Each scene shows the same named points in several views. A view is turned or mirrored, and shifted as a whole, has a little noise and may leave points out.
In the rows, zero is written as 100.

Scene 1
View 1
(119): [ 69 115 103  92  80 106  95  89  97  77 124  74  89]
(114): [111 126  68  87  96 112 109  94  83  90 119  96  91]
(168): [ 80 133  99  85  77 116 102  84  90  77 133  92  88]
(163): [ 92 117  77  87  87 112 100  95  91  98 113  86  90]
(238): [ 51 140 107  79  49 129  86  84  99  99 136  93  93]
(26): [111 118  80  90 108 100 110  91  82  68 120  87  88]
(34): [109 118  68  88 100 110 109  96  87  94 110  89  92]
(51): [ 65 118 106  87  75 107  94  88  97  79 126  78  87]
(80): [ 75 100  73  91  76 115  88 102 105 122  96  73  93]
(10): [ 78  99  98  93  88  96  97  95 100  82 110  65  88]
(109): [ 56 102 113  92  75  99  89  91 105  80 117  63  85]
(220): [ 97 110  65  89  89 114  99 100  94 112 102  84  93]
(138): [ 83 103  69  89  80 114  92 102 102 120  96  76  93]
(136): [ 48 110 104  86  59 117  83  93 107 108 115  72  92]
View 2
(168): [ 89 112 115 142  79 106 123  66 117  88 100  91  92]
(80): [117 109 110  96  74  84 115 108 112 109  90  86 113]
(138): [117 111 107 111  79  81 115 104 112  96  90  85 109]
(109): [ 83 118 119 101  72 123 121  78 116 125  99  98  93]
(34): [105 108 115 120  91  86 106  94 124  74  78  63  98]
(26): [ 86 107 127 111  96 108 102  78 133  76  72  53  83]
(238): [101 117 104 143  62 101 138  72 103 107 117 122 106]
(119): [ 87 113 119 116  78 115 120  73 117 107  95  90  91]
(51): [ 86 115 117 118  75 113 123  71 114 109 100  95  94]
(220): [120 104 111 110  89  73 110 111 119  79  79  66 112]
(163): [103 109 114 118  84  93 113  90 119  86  86  76 101]
(114): [102 106 116 133  91  89 108  84 123  65  82  66  96]
View 3
(10): [110  55 108 103  90  96 100 107 106  97  89 127  72]
(163): [105  91 109 105  74  91 100  94 107  89  97 120  79]
(136): [ 75  61 128  90  86  95  92 115 135  88  77 113  73]
(51): [ 91  64 118  97  76  94  91 114 117 100  89 124  50]
(119): [ 99  61 113 100  79  94  93 108 113  99  90 127  53]
(168): [ 92  86 117 101  63  91  93 106 111  99  98 125  40]
(80): [ 95  79 116 100  91  92 100  95 122  79  82 111 106]
(220): [106  97 108 108  79  88 101  87 107  80  92 116  97]
(109): [ 97  45 117  97  91  98  92 118 120 101  83 124  59]
(238): [ 61  85 135  90  64  93  87 116 138  93  88 113  45]
(34): [116 102 103 113  70  89 103  85  96  88 101 122  82]
(114): [113 110 105 111  62  90 102  86  96  90 105 124  71]
View 4
(220): [109 109  82 129  98 103  98  73  70  79 119 116  90]
(109): [130 103 128 120  88 143  99  89  89 112 130 102 103]
(10): [127 111  94 115  85 126 102  73  82  97 135 111 113]
(114): [ 92 103  75 120  89  92 101  62  80 101 121  94  85]
(51): [115 101 126 121  88 131  99  82  91 115 124  93  89]
(26): [111 109  69 107  76 102 106  54  85 110 135  96 113]
(238): [101  91 145 137 105 125  92  96  85 110 110  88  58]
(168): [ 98  96 116 121  89 113 100  73  89 121 120  83  78]
(138): [110 106  96 134 103 111  95  84  69  79 118 116  82]
(80): [122 111 101 135 105 121  93  90  68  71 119 125  91]
(136): [123 101 136 134 103 140  92 100  82  94 118 109  81]
(163): [106 106  91 125  95 106  98  74  77  96 122 103  89]

In a view up to two points have been moved. Name them for each view, in the order of its rows, or write -.
view 1 -> (26), (138)
view 2 -> (220)
view 3 -> -
view 4 -> (10)
